The views of a scene show one set of named points, each view turned or mirrored, shifted and resized as a whole, with a little noise and some points left out.
In the rows, zero is written as 128.

Scene 1
View 1
q331: 123	135	132	150	129	132	120	115	129	136	119	130	121	115	119	127	144	144	125	135	141	139	139	137	129	115	131	139	126
q630: 138	135	131	118	136	136	112	95	151	137	120	141	140	128	111	130	142	127	135	138	120	115	130	164	146	90	137	149	116
q850: 134	126	129	150	128	143	124	115	140	132	119	144	126	117	118	119	146	138	135	134	139	133	143	155	135	107	135	147	118
q439: 133	122	117	167	118	146	130	127	124	123	115	146	122	110	123	98	138	136	138	126	145	142	152	150	126	120	143	134	123
q26: 113	148	122	143	129	137	118	113	119	135	132	111	130	123	125	126	138	122	121	145	132	121	141	114	127	123	142	131	128
q875: 135	133	121	134	120	129	114	100	128	134	112	133	134	120	118	113	122	128	136	127	126	122	131	154	128	106	148	134	126
q974: 134	125	125	154	115	124	122	111	121	131	107	138	120	107	121	109	123	149	136	117	147	142	139	154	118	113	140	132	126
q221: 126	145	130	118	133	126	106	92	135	140	119	123	139	126	115	131	128	127	128	136	119	113	128	149	134	99	142	137	123
q370: 146	127	121	126	130	150	116	103	147	130	120	148	147	131	116	108	137	111	142	140	112	106	137	170	146	92	153	146	112
q749: 148	122	115	142	112	132	120	103	129	128	104	145	133	115	119	99	118	132	146	115	131	126	137	170	126	102	153	133	122
q901: 117	143	136	142	138	141	119	114	137	139	133	128	125	119	119	140	158	134	119	151	136	132	142	127	136	114	126	146	122
q124: 129	140	137	127	134	126	111	97	140	142	117	130	130	120	118	137	140	138	127	137	129	127	129	148	134	103	133	144	123
q15: 133	129	110	143	111	132	119	108	118	124	111	130	133	116	124	95	115	125	141	122	131	120	138	153	121	110	157	124	125
q483: 137	128	114	137	115	133	117	103	126	129	110	133	137	121	120	100	119	122	141	125	125	116	134	159	126	102	157	131	123
q784: 121	129	111	166	111	133	128	125	104	123	117	124	123	107	128	97	123	135	134	125	147	135	148	127	112	127	150	120	132
q265: 120	148	143	124	132	104	106	86	125	147	110	114	122	111	116	152	127	159	119	124	144	135	121	135	122	109	121	136	134
q109: 132	137	116	136	120	136	115	104	124	129	118	127	140	126	123	107	122	116	138	133	122	111	135	145	126	107	156	128	125
q541: 129	130	128	149	129	140	123	113	135	134	120	137	125	117	118	122	142	136	131	136	136	131	142	149	134	110	137	143	121
q226: 125	133	117	159	123	149	126	124	125	127	125	132	128	119	122	107	141	126	134	137	136	128	149	134	128	117	143	133	122
View 2
q226: 154	114	127	108	149	144	114	138	106	166	120	138	114	137	107	126	101	112	133	102	155	116	125	120	116	164	129	106	92
q875: 153	122	123	134	145	141	129	132	128	151	129	132	123	126	112	130	120	116	98	108	159	109	162	117	112	154	122	133	127
q850: 144	108	149	124	126	134	106	147	128	170	132	143	124	143	102	118	101	123	97	113	160	116	128	117	120	161	139	105	115
q784: 156	128	110	90	144	162	119	148	121	144	90	138	91	107	102	122	92	96	147	93	161	138	138	133	136	166	124	114	91
q26: 178	129	140	112	165	152	119	122	77	173	93	134	122	135	120	125	124	131	140	114	153	124	135	130	123	152	116	125	99
q439: 138	112	125	102	130	141	110	159	139	154	125	150	102	123	95	122	87	98	123	93	161	128	124	120	129	173	142	101	98
q483: 146	117	103	131	149	141	136	135	135	146	137	129	117	124	112	140	118	103	102	99	159	105	163	115	104	162	127	131	122
q541: 151	113	146	121	135	134	109	140	117	171	126	140	125	141	103	121	108	130	104	115	159	118	132	117	123	160	132	113	114
q749: 132	115	105	132	131	138	133	152	160	138	141	132	110	123	104	134	103	101	88	98	163	106	162	110	115	166	130	126	128
q15: 149	119	100	120	151	148	133	136	135	139	124	130	107	112	112	136	110	98	118	92	161	115	162	120	113	162	125	131	112
q124: 164	117	160	136	136	133	120	130	110	173	119	135	135	146	112	117	127	140	83	124	155	112	152	120	121	142	122	128	135
q109: 158	122	105	131	158	146	135	124	112	152	129	126	120	130	118	141	125	111	118	102	157	102	161	120	105	157	123	132	115
q221: 166	125	140	146	149	137	130	112	109	169	124	126	140	140	122	131	140	137	82	122	159	103	167	117	109	143	117	143	139
q331: 168	121	165	120	139	141	112	137	101	174	97	140	124	138	110	111	119	140	104	121	154	127	136	125	135	149	124	125	117
q901: 169	112	171	120	143	132	104	129	83	192	108	143	133	156	107	115	115	148	113	127	151	122	120	126	126	150	131	111	106
q370: 139	105	116	151	148	124	129	125	125	171	176	128	142	154	117	146	126	116	88	106	159	80	150	102	82	167	139	118	125
q974: 144	121	130	111	122	147	118	158	152	146	107	142	99	112	100	111	95	109	101	99	165	134	148	126	142	156	129	126	121
q630: 149	107	146	151	138	122	123	127	120	177	155	131	148	159	114	132	129	137	71	123	157	92	152	108	98	151	134	126	136
View 3
q850: 114	123	117	132	89	120	123	142	136	154	134	130	129	149	124	121	143	131	137	144	128	139	137	135	155	128	116	109	125
q875: 117	137	138	135	98	117	129	128	128	130	144	138	124	143	119	118	145	128	138	135	125	138	124	139	152	109	126	123	121
q221: 121	159	141	144	101	116	118	125	136	134	151	126	121	141	130	118	145	138	130	140	122	130	111	154	149	113	134	132	119
q265: 129	151	119	139	96	116	119	142	151	133	146	132	126	146	111	90	155	131	95	132	143	125	86	148	127	126	140	116	131
q901: 109	135	115	140	85	114	108	162	143	154	135	119	134	139	132	127	140	152	126	148	127	119	114	145	148	128	125	107	124
q331: 114	134	118	136	91	115	117	153	143	142	137	128	132	141	119	113	145	144	119	139	133	121	108	141	142	125	130	108	126
q541: 111	116	113	129	90	117	126	146	134	146	131	137	131	147	117	119	145	134	137	142	129	135	133	128	152	122	118	108	126
q370: 112	146	145	144	97	122	124	117	126	150	146	123	112	145	140	138	137	132	161	149	111	147	148	146	169	115	116	134	116
q439: 107	103	111	121	89	114	135	146	129	139	130	147	132	147	106	119	144	128	147	140	125	139	144	117	154	115	114	106	127
q784: 104	99	116	117	95	108	136	158	124	117	132	157	138	140	94	121	143	138	143	129	128	121	122	114	147	98	128	101	124
q109: 111	134	142	135	103	114	128	135	122	122	145	139	122	138	122	127	140	136	150	135	118	128	122	137	157	97	128	125	119
q483: 114	133	140	133	103	116	133	125	122	125	146	143	121	142	116	122	144	127	149	136	118	143	135	133	160	100	125	128	119
q15: 112	123	137	128	102	114	136	132	121	118	142	148	123	144	110	123	142	129	147	130	121	136	131	128	156	97	126	123	122
q630: 119	155	139	147	96	122	119	121	137	155	147	117	116	144	142	126	142	132	139	148	120	143	132	154	158	127	122	129	120
q124: 121	149	126	144	93	118	116	136	142	147	145	124	123	145	130	113	144	135	123	141	131	132	115	150	146	127	127	120	123
q749: 118	124	134	127	99	120	143	116	122	132	144	145	117	149	110	113	149	113	146	135	123	153	143	129	156	110	121	125	124
View 4
q784: 154	151	119	126	110	103	108	131	133	106	147	125	146	102	127	111	118	105	122	108	124	136	157	144	107	144	117	152	129
q331: 142	126	137	116	123	139	139	123	113	126	123	116	116	114	130	127	124	111	136	128	148	132	127	128	125	111	120	134	141
q265: 136	116	157	124	120	160	146	129	115	124	123	117	110	114	126	151	100	119	144	129	175	134	127	154	120	116	111	106	170
q370: 115	157	123	96	156	103	129	150	93	131	92	98	130	107	158	121	135	141	103	139	131	127	83	99	115	142	114	100	104
q875: 126	148	134	113	134	120	125	143	110	121	116	108	131	103	141	127	112	128	117	127	141	128	114	130	110	143	113	106	129
q850: 137	136	114	93	136	115	121	145	118	136	106	111	118	110	133	120	138	114	126	122	137	140	112	120	119	126	114	140	130
q15: 130	161	123	120	126	103	114	143	117	109	128	112	145	95	143	120	112	127	112	119	129	130	126	133	102	157	112	115	122
q541: 138	139	122	101	136	119	125	138	117	132	110	115	121	112	134	122	136	117	126	127	139	137	113	120	120	124	118	135	127
q974: 138	143	118	103	118	115	104	148	135	122	126	118	126	99	125	127	118	111	128	113	140	145	135	149	104	147	104	135	147
q749: 122	159	118	100	135	100	104	163	122	120	108	101	131	92	139	125	117	128	112	120	134	139	112	140	100	165	104	108	131
q124: 129	130	142	109	138	138	144	134	101	129	109	111	115	112	139	137	120	126	130	134	158	130	103	123	122	116	115	112	138
q226: 146	144	110	109	130	102	123	132	115	129	122	117	134	112	140	105	143	111	118	120	120	133	122	110	123	122	124	156	108
q901: 150	121	132	111	131	135	147	118	105	134	116	119	118	121	134	124	138	113	137	133	145	130	119	111	132	96	127	144	127
q26: 151	137	136	137	120	129	146	109	104	113	139	122	138	119	145	114	120	117	126	126	132	120	139	117	128	109	129	135	116
q483: 125	162	125	115	136	102	118	150	111	113	117	106	139	98	147	121	114	133	109	124	135	127	114	126	107	156	111	104	121
q221: 121	141	147	121	136	136	148	133	99	121	111	108	127	109	149	138	112	137	119	140	153	122	104	121	120	125	117	92	130

In a view up to two points have been moved. Name them for each view, in the order of its rows, or write -.
view 1 => q331
view 2 => -
view 3 => q541
view 4 => q226

Scene 2
View 1
q885: 113	97	210	149	130	71	167	206	89	128	25	112	5	146	141	134	168	185	74	118	124	144	149	146	207	108	117	74	176
q112: 129	141	135	118	123	128	146	121	135	140	120	126	109	109	104	147	136	105	114	125	141	108	136	138	153	170	133	111	154
q721: 117	123	161	127	142	139	124	136	132	117	138	111	119	126	108	133	133	118	113	150	160	130	157	152	149	172	158	111	171
q314: 67	84	151	116	142	141	139	147	164	96	155	114	131	107	125	123	111	140	145	165	184	109	165	148	116	164	195	108	153
q900: 116	124	139	125	112	119	139	121	133	141	119	116	101	109	104	138	119	124	115	123	140	107	138	138	156	156	134	110	145
q916: 128	129	172	137	128	127	116	133	117	126	122	104	97	129	101	133	135	126	91	135	140	127	155	147	171	158	131	114	155
q931: 134	149	114	113	111	123	149	98	136	157	115	126	103	99	98	155	133	93	106	109	129	106	131	132	158	166	113	114	148
q882: 123	131	143	125	117	111	147	122	122	150	93	125	83	113	106	144	138	122	101	111	135	114	132	134	171	151	117	104	155
q12: 89	98	149	121	133	117	160	160	142	119	103	123	87	111	129	133	126	155	122	139	159	114	151	143	149	151	166	95	152
q42: 138	157	120	105	133	131	165	132	139	147	94	135	97	108	103	163	152	86	106	118	134	121	132	145	157	174	130	108	175
q971: 127	156	84	108	90	138	137	60	149	169	144	122	136	77	86	156	116	80	122	102	135	81	127	123	146	181	114	130	127
q562: 98	132	85	95	113	138	160	85	172	147	149	133	141	80	102	146	108	96	147	126	156	84	130	127	120	184	152	121	140
View 2
q42: 127	116	146	114	103	124	136	124	138	126	121	141	154	151	91	125	132	115	120	155	124	127	132	162	135	157	154	117	149
q721: 102	118	136	117	113	98	138	129	125	147	138	142	141	112	100	135	127	125	108	123	95	129	149	125	134	148	141	125	152
q971: 158	148	139	156	113	133	125	102	167	115	126	144	169	124	104	147	166	125	109	134	124	151	118	160	164	111	176	96	125
q562: 133	138	129	140	103	101	127	126	147	131	148	147	142	121	100	137	155	125	117	132	117	137	111	134	151	125	163	92	120
q12: 96	119	127	107	118	104	127	133	109	145	153	115	144	128	104	153	108	128	113	137	132	126	148	132	104	137	116	116	147
q314: 91	129	117	120	113	75	125	146	111	158	177	129	127	95	106	148	126	135	111	118	113	124	134	101	114	122	123	105	128
q931: 142	127	146	128	112	128	134	108	148	122	120	134	165	134	97	142	143	121	111	145	126	141	137	163	144	138	157	110	142
q900: 128	129	135	121	113	114	127	119	133	132	138	133	156	132	100	146	132	123	114	141	129	135	138	147	124	133	141	108	137
q112: 126	124	141	124	109	118	134	117	140	132	129	138	158	130	97	140	133	123	115	136	119	137	139	149	134	140	150	115	145
q882: 123	120	148	114	118	131	138	111	130	129	118	125	165	138	96	151	120	121	111	146	129	136	155	160	120	140	137	126	156
q916: 109	116	148	118	118	122	139	109	130	144	128	134	155	116	98	146	121	128	107	124	98	134	171	139	125	149	141	138	164
q885: 84	89	156	67	125	146	150	114	86	142	116	97	174	158	90	165	64	117	106	166	144	121	208	170	60	167	94	161	195
View 3
q314: 142	124	96	142	140	112	132	147	134	137	136	120	133	137	105	128	116	136	117	129	115	121	109	122	107	132	124	146	127
q721: 123	144	111	135	130	107	133	133	118	112	149	128	136	137	118	125	126	114	114	128	136	115	121	102	114	144	129	147	135
q112: 103	138	125	107	133	118	121	127	127	103	150	118	129	122	147	141	128	112	106	123	144	120	135	104	107	138	117	141	139
q42: 92	149	131	98	135	122	119	114	124	88	161	118	132	118	158	145	136	109	100	119	159	117	152	99	110	145	111	142	124
q882: 82	138	138	106	134	122	109	140	121	102	151	130	130	121	153	138	132	103	113	117	144	133	141	93	124	138	110	135	155
q562: 122	113	104	92	138	133	122	122	156	131	131	94	118	128	159	157	118	138	89	126	131	126	123	134	79	125	113	141	130
q931: 89	137	126	90	133	124	115	123	130	101	144	113	128	118	170	148	130	111	96	120	149	127	139	107	103	135	120	136	156
q900: 102	130	121	111	138	128	120	132	134	113	144	117	126	123	147	142	124	125	108	123	140	128	138	108	107	135	109	142	137
q916: 101	148	127	131	128	104	125	140	109	105	149	135	132	119	129	117	134	98	119	126	138	124	123	90	128	144	131	138	162
q971: 97	120	109	73	129	126	118	117	148	113	124	93	116	113	185	157	126	117	77	122	146	129	122	125	78	120	129	132	173
q12: 107	127	133	137	146	131	118	153	122	121	150	135	137	130	116	132	121	135	133	124	120	139	137	102	133	139	97	146	122
View 4
q314: 108	111	106	133	125	99	143	88	126	93	128	169	110	126	117	153	139	126	117	97	132	115	112	159	128	144	130	125	134
q42: 118	135	120	115	114	136	125	119	142	118	154	98	122	133	138	118	138	129	135	111	134	132	128	126	128	141	145	103	137
q885: 92	122	98	130	100	109	135	130	94	103	146	75	93	159	72	83	164	125	153	130	131	146	69	139	181	140	195	128	122
q562: 112	111	124	121	128	140	127	113	146	115	141	137	120	129	158	138	135	124	111	93	139	110	136	149	104	122	101	117	132
q916: 106	122	116	130	109	109	149	103	113	120	132	128	105	142	103	134	137	125	126	121	137	134	109	130	148	131	159	121	118
q971: 108	115	136	114	120	155	130	122	148	142	147	114	121	135	165	128	129	126	111	109	144	119	146	129	105	107	106	112	120
q721: 112	132	116	125	115	112	144	97	129	115	138	136	119	127	115	142	132	127	126	113	136	132	125	130	135	138	147	113	128
q900: 109	119	118	121	117	130	131	115	137	115	141	122	113	138	135	125	141	125	125	105	134	125	121	141	126	131	132	114	129
q882: 104	122	119	120	114	133	132	122	126	123	143	99	110	143	123	110	145	127	130	120	137	131	113	133	140	123	147	115	123
q112: 112	128	119	120	116	131	132	113	136	120	144	117	117	132	135	128	137	127	126	112	139	128	126	131	128	131	139	110	128
q12: 105	114	106	129	119	112	135	107	119	96	138	134	107	143	112	125	150	126	128	103	133	124	98	154	141	144	144	123	130
View 5
q42: 127	132	85	92	127	191	139	130	102	104	139	111	117	104	109	129	150	102	125	147	111	162	148	137	148	140	114	108	132
q882: 102	128	86	96	124	176	140	117	118	94	122	119	127	121	124	142	135	102	107	118	123	164	125	133	142	138	111	127	132
q112: 115	134	95	98	126	172	150	125	116	114	129	112	134	119	123	134	141	112	119	143	120	147	139	123	127	133	121	120	132
q562: 149	105	83	107	111	168	158	121	111	146	125	108	141	123	118	139	128	137	109	173	106	93	128	125	97	133	148	118	124
q916: 86	151	113	99	132	155	149	140	138	94	127	108	145	118	147	127	143	101	118	122	132	173	137	101	128	139	103	129	139
q12: 103	137	99	98	137	140	144	118	114	105	110	105	97	145	140	119	148	100	100	120	135	142	140	122	105	99	116	165	133
q885: 50	159	88	89	151	150	113	97	112	29	97	118	78	140	138	133	158	53	89	51	156	231	133	149	166	106	66	176	148
q971: 140	102	78	114	98	187	156	120	122	137	126	127	168	101	117	160	118	143	111	163	98	113	113	123	123	172	143	88	126
q314: 119	138	124	95	142	121	156	140	125	135	118	80	114	155	153	108	144	110	109	155	133	102	150	94	69	91	129	173	130
q900: 121	122	88	99	122	169	150	123	111	113	119	106	126	128	125	132	140	111	110	145	122	134	137	127	118	126	123	130	129
q931: 126	119	83	105	112	185	146	120	111	108	124	125	135	112	115	147	133	118	110	145	111	152	124	133	139	150	123	106	131
View 6
q882: 127	137	129	118	117	98	141	143	128	121	115	118	137	121	120	98	132	128	132	141	131	124	136	133	123	126	111	112	126
q721: 131	115	126	121	151	118	147	148	126	111	114	139	139	123	125	103	154	125	126	146	115	146	125	138	126	132	129	129	124
q900: 126	128	128	119	119	123	143	140	135	115	110	126	144	129	133	116	136	126	129	136	128	137	133	135	126	128	122	120	117
q916: 135	122	120	124	140	101	140	148	120	114	124	128	138	120	108	93	145	125	124	150	117	137	131	140	117	140	121	118	129
q562: 126	126	122	125	106	157	143	123	146	105	106	131	149	136	146	136	132	121	134	124	138	147	133	141	127	132	131	121	105
q971: 129	142	112	132	80	147	132	119	152	101	115	128	143	131	127	113	127	121	142	125	141	140	136	144	109	140	134	107	101
q931: 127	141	125	122	100	117	137	135	141	111	112	123	138	123	125	102	134	125	142	139	134	132	136	139	116	130	123	112	109
q314: 134	97	128	118	164	143	159	138	120	119	106	140	149	140	148	138	147	122	108	139	113	147	124	128	142	130	123	137	130
q112: 126	132	127	122	121	117	143	142	134	109	111	129	140	123	129	106	141	126	136	140	131	139	135	136	122	129	125	118	117
q12: 129	118	133	111	148	107	157	149	118	128	107	121	143	128	139	121	136	129	116	144	120	129	132	126	138	121	110	131	136
q885: 121	141	152	98	152	30	149	180	101	158	115	92	128	104	120	86	133	144	116	161	115	94	140	117	142	97	79	123	159
q42: 122	146	134	115	116	102	142	150	143	109	107	131	137	118	132	95	146	133	146	144	133	137	137	143	123	117	122	116	105

In a view up to two points have been moved. Name them for each view, in the order of its rows, or write -.
view 1 => q900
view 2 => q562
view 3 => q314
view 4 => q916
view 5 => -
view 6 => q885

Scene 3
View 1
q675: 95	125	153	137	119	94	114	155	153	147	103	138	176	143	139	100	111	97	113	90	157	146	106	146	96	138	162	145	133
q362: 122	137	131	132	116	144	119	137	135	143	122	118	149	150	148	136	108	130	143	109	144	125	126	122	104	139	119	128	141
q966: 83	136	161	138	119	154	157	140	115	179	106	141	142	116	147	132	95	126	136	93	143	142	133	124	113	132	145	100	161
q43: 121	146	126	137	112	137	133	151	122	130	130	156	155	149	124	153	101	133	138	105	136	158	108	124	105	123	149	116	136
q571: 125	125	133	138	117	106	106	151	146	136	115	136	177	152	139	111	115	106	130	80	144	132	104	137	94	141	148	137	142
q474: 116	127	136	134	120	98	101	155	152	130	116	129	169	156	132	112	115	108	123	108	154	146	106	139	97	138	144	154	121
q320: 134	150	115	144	114	166	141	141	113	145	135	157	158	144	139	166	99	147	158	78	119	126	116	120	108	128	132	96	164
q278: 141	135	116	139	112	119	119	155	134	132	122	164	181	155	126	139	109	118	136	74	130	137	94	140	98	132	156	119	144
q67: 115	139	132	137	118	131	126	151	131	135	122	145	156	144	127	141	106	130	133	107	138	156	107	127	101	128	150	124	134
q596: 100	129	145	141	117	98	124	165	145	138	112	163	176	141	119	118	105	106	111	89	147	168	96	144	94	128	178	128	132
q111: 105	140	139	141	113	124	138	155	130	146	116	163	163	137	126	141	99	120	124	88	135	160	103	134	101	125	165	111	146
q866: 150	138	107	132	115	116	96	155	145	101	140	136	165	175	121	142	117	131	135	122	138	149	100	128	98	133	133	147	113
q991: 129	140	125	137	116	148	128	139	128	149	125	135	164	147	149	139	106	129	147	83	137	119	122	122	103	137	124	114	155
q518: 110	141	133	133	116	135	127	150	126	135	128	144	142	144	123	150	101	136	130	121	142	166	108	125	105	122	148	125	128
q245: 123	131	134	138	115	107	120	160	145	139	113	161	186	151	129	116	107	106	122	75	140	143	93	141	91	135	163	128	141
View 2
q866: 147	92	156	136	98	124	161	141	101	158	145	156	114	109	131	134	143	150	109	144	115	143	160	152	142	93	132	124	129
q518: 145	108	153	135	101	150	132	128	126	175	127	146	115	107	141	147	146	127	97	121	135	141	124	153	142	119	138	142	140
q571: 122	104	145	145	125	120	155	140	106	157	148	168	102	123	137	133	131	138	106	134	123	130	133	141	115	116	173	145	122
q111: 122	128	152	140	116	160	133	125	128	165	122	147	107	113	134	136	145	130	117	120	153	133	101	137	133	128	155	150	135
q67: 139	111	154	133	108	150	140	132	124	168	126	146	113	110	138	143	143	131	109	122	133	137	121	143	138	121	143	142	134
q278: 115	110	151	135	124	147	162	134	120	147	128	143	107	111	124	123	145	140	134	135	131	130	121	134	136	108	149	133	129
q474: 124	112	145	144	121	129	148	137	107	161	146	161	102	125	133	135	131	141	111	132	129	134	131	137	120	115	167	143	126
q675: 118	118	142	150	133	122	143	141	111	163	146	167	101	133	141	140	122	132	105	122	131	130	119	133	101	129	181	159	122
q43: 137	110	155	134	104	155	144	131	131	166	122	139	117	105	132	140	151	132	115	124	137	140	117	146	148	118	135	136	134
q245: 112	118	146	141	133	137	151	137	113	154	136	156	99	123	127	127	134	140	124	129	134	127	119	133	123	120	174	147	122
q362: 145	91	148	126	122	127	161	134	140	156	130	137	127	108	149	147	144	112	100	111	99	133	125	147	126	122	140	138	137
q596: 114	130	147	149	120	145	130	137	106	165	138	163	95	126	130	134	134	144	114	127	157	133	113	135	117	122	175	153	125
q966: 131	119	147	132	128	155	134	128	160	171	115	124	125	111	154	152	144	94	101	94	131	126	81	133	119	153	151	166	143
View 3
q474: 146	141	108	110	142	101	137	143	142	141	123	126	122	150	132	131	116	113	147	122	165	97	117	157	116	136	137	108	155
q966: 119	134	166	146	135	128	138	138	173	148	105	128	112	168	133	139	162	129	141	159	122	101	76	120	157	160	140	122	106
q320: 109	126	141	123	151	130	117	85	163	155	159	128	114	147	133	123	129	131	123	163	121	116	112	105	171	129	136	143	143
q571: 145	141	121	97	138	104	140	139	152	141	121	124	117	157	130	125	119	108	150	128	148	98	123	140	118	134	129	101	156
q596: 138	148	106	121	142	91	139	150	152	151	123	131	111	140	133	138	127	131	158	125	182	110	94	164	129	142	148	84	149
q866: 146	135	101	112	155	114	119	109	128	144	149	126	138	142	130	125	91	112	122	112	163	92	148	164	115	124	129	153	172
q518: 125	132	124	147	148	118	120	119	150	152	134	135	131	141	130	138	128	125	124	130	159	96	106	159	139	148	140	145	139
q362: 137	132	145	121	139	130	129	119	151	139	121	122	130	165	132	126	129	108	127	138	121	86	127	124	132	144	123	155	139
q245: 141	140	115	102	142	93	139	138	156	145	126	122	106	150	136	125	121	120	156	130	160	110	110	142	128	130	139	82	159
q111: 123	140	122	133	147	107	129	128	163	155	132	133	111	144	133	133	136	135	143	141	159	114	88	144	150	141	147	104	139
q991: 131	132	143	110	142	126	126	110	161	140	132	120	117	160	132	122	132	114	133	147	118	103	121	109	138	134	124	136	143
q67: 130	140	123	133	147	113	127	120	150	150	133	132	122	144	131	136	126	128	134	134	157	101	105	150	139	141	140	131	144
q43: 123	135	124	137	148	115	117	110	153	155	146	132	120	139	131	134	123	133	129	139	153	108	104	144	149	135	142	135	146
View 4
q518: 128	140	115	108	106	153	116	143	126	135	79	157	121	136	118	114	141	116	121	134	97	143	129	124	157	95	109	130	110
q991: 116	116	117	137	122	130	117	133	155	155	94	168	140	155	96	99	127	109	139	161	123	140	117	146	128	124	108	111	116
q320: 146	91	123	122	123	135	105	121	130	181	91	162	133	161	117	106	121	98	165	159	128	147	113	146	130	111	123	110	95
q571: 101	137	129	128	124	129	136	137	163	135	104	156	135	119	80	102	150	109	101	133	134	129	143	140	132	137	102	113	123
q111: 146	125	122	98	125	162	127	113	149	157	86	132	120	123	110	115	132	110	120	125	108	135	143	133	146	116	119	119	121
q67: 116	134	117	125	118	139	120	140	148	139	92	162	129	141	101	106	134	109	121	147	112	139	126	135	141	116	104	120	119
q866: 93	148	131	121	100	106	126	168	103	125	108	176	125	132	98	122	179	113	121	134	138	138	139	126	143	100	100	136	92
q43: 134	127	117	104	114	143	120	131	127	153	91	155	123	139	118	115	140	111	131	134	115	141	132	130	147	101	115	122	105
q362: 105	132	108	141	118	131	110	147	153	136	94	174	137	158	94	97	129	116	129	162	109	144	115	142	133	116	100	120	119
q474: 101	150	126	117	115	140	140	142	149	127	101	155	121	108	87	114	155	109	96	120	129	131	146	134	143	122	102	122	123
q675: 100	156	125	123	125	153	142	134	180	120	100	143	129	101	79	107	142	113	80	119	114	128	151	139	144	140	98	114	144
q278: 113	119	136	128	121	118	127	135	146	160	113	163	134	130	84	110	154	99	134	140	154	132	140	145	123	134	115	108	103

In a view up to two points have been moved. Name them for each view, in the order of its rows, or write -.
view 1 => q474
view 2 => q571
view 3 => -
view 4 => q67, q278
